Each scene shows the same named points in several views. A view is turned or mirrored, and shifted as a whole, has a little noise and may leave points out.

Scene 1
View 1
nud: [ -5   5  14   3   2  -3  15  -1  -5  -6   0  -7   0   5  -2 -10  -1  15
   1  -2   4  -1 -13   1   4   1  -4]
kel: [  6  -1  23   2  -4  -7  25   5 -11 -11   6  -6  -4   7  -4  -8   0   3
   5 -14  -8  12  -7  -9  16   3 -12]
teli: [-4 10 10  7  2  0 15  4 -6  1  5  1 -7 -5 -2 -5  5 18 -1  5 10 -3 -4  1
 -1  4 -5]
rem: [-10   9   5   4   6   5   3  -7   9  -5 -15  -9   4  10   1 -18  -6  18
  -6  -3   5  -6 -26  12   0  -9   3]
gam: [ -7   7  12   4   4  -2  13  -1  -4  -5  -2  -7   1   5  -2 -11  -1  18
   1   2   7  -4 -15   3   1   1  -3]
tediv: [  6   5  19   5  -5  -1  18   6  -3  -5   1   2  -6   2  -1  -8   2   7
  -2 -12  -4   9  -3  -2  11  -1 -10]
Gepa: [-10  10  10   5   6  -2  13   0  -7   0   3  -6  -1   0  -3  -9   2  22
   3   9  13  -7 -14   4  -5   3  -1]
Mazug: [ -6   2  13   0   5  -3  12  -5  -1 -11 -10 -13   6  16  -2 -16  -6  14
   2  -9   0  -1 -24   3   8  -4  -3]
dusid: [  5  -3  22   3  -4  -8  23   2 -10 -13   3  -8  -1   9  -4 -10  -1   5
   5 -13  -7  10 -10  -7  15   2 -11]
Lun: [  2   3  19   4  -2  -7  22   5 -13  -7   8  -5  -5   3  -5  -7   2  10
   5  -4   1   5  -6  -6   9   5  -9]
Pizap: [ -6   1  12  -1   4  -1  11  -8   4 -14 -17 -16   9  21  -1 -20 -10  11
   1 -14  -4  -1 -29   5  11  -8  -2]
bof: [-2  8 13  5  0 -1 15  5 -7 -3  6  1 -5 -2 -2 -6  3 16  1  1  6  1 -5  0
  2  3 -6]
suli: [ 1  8 15  5 -3  0 16  4  0 -3  1  0 -6 -2 -1 -9  3 11 -3 -6  0  4 -6  1
  7  0 -7]
Fifad: [ -9  10   8   4   6  -1  12  -2  -5  -3   1  -6   0   1  -3  -9   0  21
   2   7  12  -6 -15   3  -3   2  -2]
View 2
gam: [ -7   4   6   9   5  -4  -1  -3 -11 -11   0  -1   2   4   2   5  -8  -1
   3   8  -6   4   4   9   8   5   9]
suli: [ -8   0  12   7  10  -5   0   7 -17   2  -4  -2  -1   0   8   5 -14   2
  -8   6  -2   2   6   8   6   9  11]
teli: [ -6   4   9   6  11  -2  -5   9 -14  -2   9   2  -4  -1   1   5 -11   3
   0  10  -5   4   7   7  13  11   3]
Fifad: [ -7   6   5   7   4  -3  -5  -1 -10 -13   5   2   0   3   2   5  -7   0
   7  10  -6   5   5   8  10   5   5]
rem: [-10   1   3  10  -7  -3  -7  -7 -17 -16 -11 -11  12  10  14  -1  -7 -10
  10   7 -13   2  -1   2   1  -1   8]
Pizap: [-12   3   5  12  -1 -11   4 -16 -11 -14 -19  -8   9   8  10   5  -8  -5
   1   1  -5  -1   3  14  -2   3  22]
nud: [-10   5   8   6   6  -6   1  -2 -11  -8  -3  -1   1   2   5   6  -9   0
   1   6  -3   1   6  12   7   8  13]
tediv: [ -9   0  15   6  14  -7   4   7 -16   6  -9  -1  -2  -1   9   7 -17   6
 -15   2   1   0   9  12   4  13  18]
dusid: [-11   3  13  10  15 -11  12  -5 -10   0 -15  -1   0  -2   4  12 -14   6
 -15  -2   5  -1  11  20   4  12  26]
Mazug: [-11   4   5  12   1  -8   4 -14  -9 -15 -16  -5  10   7   8   6  -8  -5
   2   3  -6   0   3  14   1   3  19]
bof: [ -8   3  10   6  12  -4  -2   7 -13  -2   5   2  -4   0   3   7 -13   4
  -3   7  -2   4   8   9  11  10   8]
kel: [-10   3  15   9  18 -12  12  -2  -9   2 -12   1  -3  -2   3  12 -15   7
 -17  -1   5  -2  12  22   5  14  26]
Lun: [ -7   6  11   7  18  -7   6   1  -9  -3   3   8  -7  -3  -4  11 -12   8
  -7   4   3   4  11  16  14  12  13]
View 3
bof: [ -8  -3 -10  15  -5  -4  -7  -7 -10   4  -4  -5   0  -3  -5   5   4   3
  -2  -2   9  -9  -9   2   7  -2 -17]
dusid: [-11  -6 -18   7   3  -7   5 -13 -10  18   0   5   2  -6 -12   7   0   1
  -8   5   6  -3  -8   1  -3  -2 -15]
Mazug: [ -5   7  -9   4   7 -16  14  -8  -6  12  -8   0   0   2 -13  -3 -14  13
  -4  10   5  -2  -1  -1  -4  -4 -10]
teli: [ -8  -1  -7  17  -7  -3  -9  -6 -11   0  -4  -9   0  -2  -4   3   6   5
  -1  -3  11 -10 -11   2  11  -1 -18]
Gepa: [ -7   5  -1  19  -8  -7  -3  -4  -4  -2  -9  -9  -2  -3  -7  -1   0  11
  -4   2  12  -9  -8  -3  12   0 -11]
kel: [-14 -10 -24   5   6  -5   4 -16 -14  22   3   7   3  -7 -11  10   2  -5
  -7   4   4  -2  -6   5  -7  -3 -18]
Lun: [-13  -7 -17  12  -2  -2  -1 -12 -11  15   1   2   1  -8  -9   8   5  -2
  -7   0   8  -5  -9   2   3  -1 -16]
nud: [ -8   1  -8  12   0  -8   2  -8  -7   6  -6  -2   1  -2  -9   1  -3   7
  -4   3   8  -7  -6   0   4  -2 -14]
tediv: [-10  -8 -18   6   5  -4  -5 -13 -18  13  -1  -2   4   2  -3   8   1   0
  -1   0   6  -5  -6   8  -3  -6 -22]
Pizap: [ -5   6  -9   2   9 -17  17 -10  -6  15  -8   1  -1   2 -13  -3 -15  12
  -4  12   4  -1   1   0  -7  -5 -10]
rem: [  1  12   1   7   4 -19   8  -5  -7  -1 -16 -12  -1  10  -6  -7 -16  22
   2   8   5  -6   0  -1   0  -5 -12]
suli: [ -6  -3 -13   9   3  -6  -5 -11 -16   8  -5  -6   1   2  -3   6   0   3
   1   0   6  -6  -7   6   0  -4 -21]
Fifad: [ -6   4  -2  17  -7  -9   0  -5  -4   0  -8  -8  -1  -2  -8  -2  -1  12
  -3   2  11  -9  -7  -3  11   0 -11]
View 4
Gepa: [ -4   0  -5  -2  15   5  -4   2  -4  -7   3 -16   1   2 -12  -3  14   4
  -3  -3   2  -7  -4   2   5  -1   7]
Mazug: [  3  -1   6  -9  17   4  -2 -10   5 -25   4 -16  15  -6 -19  -8  15  -1
 -12  -1  -5   0  11  -9   3  -3  -2]
tediv: [  1   4  11  -7  13  -6  -6  -9 -16 -14 -12   0  11   3 -11 -14  22   8
 -11   0  -5  -8   7   3  -4  -4 -15]
Fifad: [ -3   0  -3  -3  15   6  -4   2  -4  -9   2 -16   2   1 -12  -3  14   4
  -5  -2   1  -7  -2   1   7  -1   6]
gam: [ -2   0  -1  -3  14   4  -3  -2  -3 -12   1 -15   5   0 -14  -5  16   3
  -8  -2  -2  -7   2  -1   4  -2   2]
Lun: [ -2   3   3  -9  17  -4  -3 -11 -15 -10  -7   1  13   1 -11 -17  16   4
  -8   1  -9 -12  -4   3   1  -5  -5]
kel: [  0   3   9 -12  18  -9  -1 -17 -17 -17 -10   6  21  -2 -12 -23  18   4
 -11   2 -13 -10   1   0  -3  -6 -12]
rem: [  4  -2   6  -1  11  13  -7   4  12 -25   4 -31   2  -3 -20   8  21   5
 -13  -5   6   7  22 -10   3   1  -3]
teli: [ -4   3  -1  -1  12   2  -6   1 -14  -3  -6  -9   2   5  -9  -5  17   9
  -5  -2   1 -10  -5   7   2  -2  -1]
nud: [ -1   1   2  -5  16   3  -3  -5  -5 -14  -1 -11  10  -1 -14  -8  16   3
  -9   0  -3  -6   3  -1   3  -3   0]
dusid: [  1   3   9 -13  18  -8  -1 -17 -12 -20  -9   2  22  -4 -12 -21  18   3
 -12   3 -13  -9   4  -2  -2  -4 -12]
View 5
gam: [  8  -1   1   2  -8  -6   9  10   1  -7   7   6  -4   2   6   0   2   8
  -3   0  -3   3   0   7   0  -2 -17]
bof: [  3   4  -8  -3  -6  -4   8   6   3 -12   5   1  -5  -1   8  -4   1  13
  -2  -2   2   7   3   5   3   0  -7]
Fifad: [  6  -1   2   0 -11  -9  12   9  -1  -9   5   4  -7   1   5  -4   1  12
  -2  -2  -2   2   3   9   0  -6 -19]
teli: [  1   4  -8  -6  -9  -6  10   6   1 -13   6   0  -6  -3   6  -5   0  17
  -1  -2   3   6   6   6   2  -4 -10]
dusid: [  5  -2  -7   2   4   4  -2   7  13  -9   9   5  -3   6  18   2   7   0
  -8   2   1  12 -12  -5   1  19   1]
kel: [  3   0  -8   1   5   6  -2   5  13 -10   8   2  -3   5  18   1   7   2
  -9   2   4  12 -10  -5   1  19   5]
tediv: [  2   5 -18   1   0   4  -3   5  13  -8   8   1   1  -2  10   3   3   6
  -4  -2   2   7  -4  -1   3   9  -1]
Lun: [  2   0  -7  -2   0   1   5   6   6 -13   8   0  -7   2  16  -3   4   7
  -6   1   4  12  -3   0   1  12   1]
nud: [  7  -2  -1   3  -5  -4   6   9   4  -7   7   4  -3   2   9   0   4   5
  -4  -1  -2   6  -3   4   0   2 -14]
rem: [ 11  -2   1  10 -12  -8   3  14   4   3   9  12   7   2  -2   6   2   1
  -1  -6  -9  -7  -5   9  -5 -11 -34]
Mazug: [ 10  -6   6  10  -5  -3   1  13   6   0  10  13   1   6  10   5   6  -2
  -7  -1  -7   2 -11   3  -5   5 -22]
suli: [  3   4 -15   0  -4   2   1   6   8  -8   6   1   1  -2   6   0   2   9
  -2  -2   2   4   0   2   2   1  -7]
Pizap: [ 11  -8   4  11  -4  -2  -1  13  10   1   9  13   4   7  10   8   7  -7
  -7   0  -9   1 -13   1  -5   8 -22]
Gepa: [  6  -1   3  -2 -12  -9  14  10  -2 -11   6   3  -8   1   4  -5  -1  14
  -2  -1  -1   4   5  10   0  -6 -18]
View 6
gam: [  6   6   4  -5  10   2   1   5   6  -1   0   6   3 -14   6   0  -6   8
 -14  -3  -3  -6  -4   4   8   0   5]
Fifad: [  7   5   8  -8  10   2  -1   8   6  -3   1   7   1 -11   5   0  -5   8
 -17  -5   1  -4  -5   3   8   0   4]
Lun: [ -6   7   3   6  10   1  -8   2  13  -3  -6  19   7 -16   8   2 -11  -1
 -17   0   5  -6  -7 -11  14  -1  -3]
Pizap: [ -2  12  -3   1  21   3   3  -3  13   0 -11  -2  14 -24   2   9   0   8
 -11  -7 -11 -10   2  10  10  -5   7]
rem: [  8   9   5 -15  21   1   8   6   4  -1   0  -9   5 -16  -1   6   5  17
 -13 -11 -11  -6   1  17   5  -4  11]
Mazug: [  1  11  -1   0  20   2   3  -2  10   3 -10  -2  11 -22   3   7   1   6
 -11  -5  -9 -10   1  11   9  -3   6]
dusid: [-14  12  -1  10  19   2  -7  -2  18  -4 -14  17  14 -21   6  10  -8  -1
 -15  -2   2 -10  -3  -7  14  -3  -4]
suli: [ -5   7   8  -7  17  -1  -5   9  10  -9  -2  15   5 -13   4   5  -5   8
 -20  -8   6  -5  -6  -3  11  -3  -1]
bof: [  1   4   8  -4   9   0  -4  10   8  -5   1  15   1 -10   8   0  -9   5
 -18  -4   4  -4  -7  -5  10   0   0]
teli: [  5   2  10  -7   7   0  -4  12   5  -4   4  16  -2  -8   7  -3 -10   7
 -20  -4   6  -2  -8  -5   9   1   1]
Gepa: [ 12   3   8  -6   5   2   1   8   1   1   4   6  -2 -10   9  -6  -8   8
 -15  -2  -1  -3  -6   1   6   1   6]
tediv: [-13   9   5  -2  19  -1  -7   8  16 -10  -6  20   8 -15   4   8  -7   6
 -20  -8   7  -7  -6  -7  14  -4  -5]
nud: [ -3   8   5  -3  14   2  -3   7  10  -5  -5  11   6 -14   5   4  -7   5
 -17  -5   1  -7  -4  -3  11  -1   1]

Which points are out of place in each view (at most two, in the order of its rows)? Write - if all are in place.
view 1 => Pizap
view 2 => Lun
view 3 => dusid
view 4 => rem
view 5 => -
view 6 => Fifad, nud

Scene 2
View 1
Rana: [ 29   3 -22  13   2   3 -24  16  10   7  -2  10  -6   1  -2  -4   2  11
  -8  -1 -12  10  -3   1  11  -1   6]
zor: [ 16   2  -9   0 -10   2  11  -1  -1 -24   5   8   3 -16   7 -17  -1  -9
   1  18  -1  12  -1  10 -13 -16  10]
zus: [ 15   0 -14  12   5   2  -2  10   5   6  -1   1   7 -10 -10 -12   1  -5
  -6   1  -2   2   5   4  -7  -3  10]
Mufa: [  4  -6  -6  11  12   3   3  10   0  13  -1  -8  14 -13 -11  -9  -2 -15
  -5  -2   1  -6  12   7 -20   0   7]
sas: [ 16  -5 -10   3   6   8 -14  11   0   1   1   4   0  -7   6  -1  -3  -1
  -2   7  -7   6   5   6  -8  -2   3]
bidod: [  7  -7  -8   7  12   6  -4  11  -2   9   1  -4  10 -10  -3  -3  -3 -11
  -4   2  -4  -2  10   8 -16   0   5]
likub: [ 14  -8 -12   7  18  11 -29  19   2  19  -2   1   1   0   0   9  -2   4
  -8  -3 -11   1   9   3  -4   9   0]
gop: [ 11  -5 -11  10  12   6 -10  14   4  17  -2  -2   8  -8  -9  -4  -1  -6
  -7  -3  -4  -3   9   4 -10   3   6]
pigo: [  1  -5  -2   9   3   2  23   2  -3   0   3  -7  20 -22 -10 -19  -3 -23
   0   6   8  -5  12   8 -29  -9  11]
tisin: [ 20  -5 -11   3  13  14 -36  20   2   9   0   5  -8   4  14  13  -4   7
  -6   3 -16   9   4   6   1   5  -2]
Gabop: [ 19   0 -15  11   3   4  -7  10   6   6  -2   3   4  -7  -7 -10   0  -2
  -6   2  -3   4   4   3  -4  -2   8]
mufin: [ -2 -15   3  -1  21  13 -13  12  -8  12   3  -6   9  -9   8  10  -8 -12
  -1   6  -4  -4  17  10 -24   5  -1]
zanek: [  0 -18   8 -15  23  22 -28  11 -16  -4   7  -2  -1  -2  33  27 -12  -5
   3  19 -13   6  13  16 -23   5 -11]
mosoz: [ 19   3 -14   6  -6   1   3   4   3 -13   3   9   2 -11   1 -16   0  -2
  -2  11  -2  10  -2   9  -5 -12  10]
Zales: [ -7 -14   2   6  20   9   2  12  -7  19   2 -13  19 -15  -6  -1  -6 -20
  -3   1   2 -11  19   8 -30   3   3]
mek: [  2 -12  -5   6  20   9 -11  13  -4  19   0  -7  10  -8  -3   3  -5 -10
  -6  -1  -4  -6  15   6 -20   5   2]
Pez: [ -4  -9   0   8  11   4  16   6  -5   8   3 -10  21 -19 -10 -11  -4 -23
   0   4   6  -8  16   9 -31  -4   7]
View 2
mufin: [ 12 -10  13  -7  22  -7  26  -1   5   0 -10  22 -15  11  -6 -12  -3  -4
 -12  -6  -2  -8  -7   0 -18   6   4]
mosoz: [20  0 -2 12 14 20 -1 -3  9 -4 -4 -4  2 -6 10  3 22  4  9  1  2  3  8  4
  7  5  7]
pigo: [ 26 -11   6  -2   4  -5  11 -10 -11  15 -12  16  12 -14  -6 -14  21   1
  12 -10   4 -13   5  -6   7  11  19]
Mufa: [ 17 -10   8  -3  10 -20   8 -12  -2  19   5  18   9   4   2  -3   4   5
   1 -19  10 -15  -4   1   1   4  10]
Pez: [ 21 -13  10  -6   7 -14  15 -10  -8  16 -10  20   8  -7  -7 -13  12   1
   6 -14   6 -15   0  -4   2  10  16]
zor: [ 25  -4  -1   9  13  24   6  -2   4  -6 -14   0  -1 -13   4  -4  27   1
  13   6  -3   4  12   0   6  10  13]
gop: [ 12  -3   4   3  16  -7   4  -9   9  11   8   8   2  10   7   4   2   4
  -3 -15   9  -7  -5   5  -1   1   2]
zus: [ 16  -1   1   6  13   1   0  -7   8   8   5   3   7   2  10   4  10   6
   5 -11   9  -4   1   4   5   2   5]
mek: [ 13  -9  11  -3  16 -14  15  -6   5  11   0  17  -2  11   0  -4  -2   0
  -7 -16   6 -12  -8   2  -8   3   5]
zanek: [  7  -6  14  -5  33   7  34   7  14 -15 -15  17 -33  18  -5 -12  -8  -8
 -20   4  -8   2  -7   2 -29   7  -4]
Gabop: [ 14  -1   1   9  15   3  -1  -8   9   6   7   1   4   3  12   8  10   7
   3 -10   9  -3   0   5   3   1   4]
Rana: [ 8  6 -4 15 23 13 -7 -6 21 -1 16 -9 -2 12 24 19  3  9 -3 -8  9  4 -1 12
  1 -5 -6]
bidod: [ 15  -7   7   0  14  -7  10  -7   5   9   0  12   0   5   3  -3   5   1
  -2 -11   6  -9  -2   3  -2   4   7]
View 3
mek: [ -5   8   9   8   0   0  12  -8   8  -1   4   3  -9  -7   2  -1  -6 -24
 -16  -6   3  16  -5  24   5  -8  -8]
Rana: [-11  11  17  29 -10  -9 -15  -2 -10  -7  -3   3  -2  -3   0  21  -5   9
   5  -7  20   9   1   9 -11   6   8]
gop: [ -6  10  11  17  -1  -3   6  -4   1  -7   3   3  -5  -5  -2   9 -11 -12
 -11  -6   8  11  -5  22  -3  -3   0]
zanek: [ -4  12  10  -2  -9  -4  -8 -15   8  19  -1   4 -10  -9  19 -22  25 -29
  -2 -13   3  25  12  -9  27  -2 -19]
zus: [ -4  11  12  19   0  -1   4   0  -1  -7   4   2  -2  -2  -3  11 -12  -4
  -5  -5   8   8  -6  16  -5   0   3]
pigo: [ 16  20  -1   9  19   8  30   8  10  -4  24  -1   6   3  -8  -1 -14 -16
 -12  -4 -12  -1 -18  17   9   0  -2]
mufin: [ -1  10   7   0  -1   0   7 -11   9   9   4   3  -8  -6   8 -14   8 -30
 -13  -9   0  19   1   7  17  -7 -14]
sas: [-2 14 10 16 -3 -3 -2 -2  0  1  4  2 -1 -3  4  2  2 -6  0 -8  7  9 -1  3
  5  3 -1]
mosoz: [ 8 20  6 22  7  0  1  7 -5 -3 15 -2  9  3 -3 10 -4  8  7 -6  1 -2 -7 -3
  3 10  8]
Zales: [  2  11   5   2   7   4  25  -6  12  -1  12   2  -7  -3  -1  -7  -9 -30
 -22  -7  -3  14  -9  26   8  -9 -11]
Pez: [ 11  15   1   5  15   8  29   2  11  -2  19   1   0   0  -4  -5 -13 -23
 -17  -4  -9   6 -14  22   9  -6  -5]
Mufa: [  3  13   7  11   7   3  18   0   7  -6  11   2  -3  -2  -3   3 -13 -17
 -15  -4   0   8 -11  23   2  -4  -2]
Gabop: [ -2  12  12  20   2  -2   2   2  -2  -7   5   2  -1  -2  -3  13 -11  -1
  -3  -5   8   6  -7  14  -5   2   5]
tisin: [-18   5  18  14 -17 -10 -19 -15  -4   4 -12   5 -12  -9  13   1  11 -12
   0 -11  19  25  11   3   2  -1  -7]
likub: [-15   5  16  16 -11  -7  -9 -11  -1  -5  -7   4 -12  -8   5   6  -1 -13
  -7  -8  17  20   4  17  -3  -5  -4]
zor: [ 16  25   2  16  13   3   5   9  -1   3  21  -2  12   5  -1   4   0   5
   9  -7  -6  -5  -9 -10  11  12   7]
View 4
Pez: [-11  -2  -3   1   0  -8  -1  -2  23  12  15 -11 -22 -12 -18  12  11  16
   9  12   0  -3  -2   3   7  21 -18]
Mufa: [-12  -5   1  -8  -5 -11  -3  -1  12   7  11  -7 -17 -12  -9   6   8   8
   5   8  -3  -9  -3  -3   1  17 -13]
tisin: [  8 -13   2 -11 -13  -1   2   6 -25  -6   2   3   3 -16  11  -5  -4  -7
  -6 -21  -9 -10  -8 -12  -1  -4   4]
Rana: [-14 -14   5 -13 -27  -6  -8   3 -19 -13   3  -3  -2 -15  17 -10  -1  -6
  -9  -8  -5  -8   4 -19 -15   3  12]
Gabop: [-16 -10   2  -8 -17  -6  -7   2   0  -4   7  -7 -11 -13   4  -1   5   1
  -2   1  -2  -7   5  -9  -8  11   3]
zanek: [ 30  -9  -9   7   6  17  17  13 -15   5   9   2   1 -17  -9   9  -5   6
   2 -29  -5   2 -20   5  22  -7  -5]
mosoz: [-21 -11  -1   8 -23   8  -8  10   4  -9  13 -13 -13 -12   3   0   3   8
  -4   1   4   8  15  -3  -8   9  13]
mufin: [ 15  -5  -6   2   6   2  11   5   1  10  11  -2  -8 -15 -13   9   3   9
   5 -12  -5  -4 -16   2  18   5 -14]
sas: [ -3 -10   0  -2 -14   1   0   6  -5  -3   7  -5  -7 -14   2  -1   1   3
  -2  -9  -1  -2   0  -7   0   6   3]
mek: [  1  -4   0 -10   0 -11   1  -2   4   9   8  -3 -12 -15  -8   4   7   4
   4   0  -7 -12 -11  -5   5  12 -16]
gop: [ -8  -7   3 -12  -9 -13  -3  -2   1   3   7  -4 -11 -14   1  -2   6   1
   0   0  -6 -13  -2 -10  -3  12  -7]
likub: [  5 -10   2 -17  -8 -11   1   0 -15   0   2   2  -3 -17   6  -2  -1  -5
  -2 -13  -9 -16 -10 -13  -1   2  -6]
bidod: [ -5  -6  -1  -6  -7  -7  -1   0   5   4   9  -5 -14 -13  -5   5   5   6
   2   1  -4  -7  -2  -4   1  11 -10]
zor: [-20 -12  -5  17 -21  17  -5  14  11  -8  16 -17 -15 -11  -3   4   2  14
  -1   1   9  16  17   3  -3  10  14]
Zales: [  2  -1  -3  -7   6 -12   3  -3  16  16  13  -5 -17 -12 -15  11  10  12
   9   6  -5 -11 -10   1  10  18 -23]

Which points are out of place in each view (at most two, in the order of its rows)? Write - if all are in place.
view 1 => mufin
view 2 => Mufa
view 3 => zus, tisin
view 4 => -
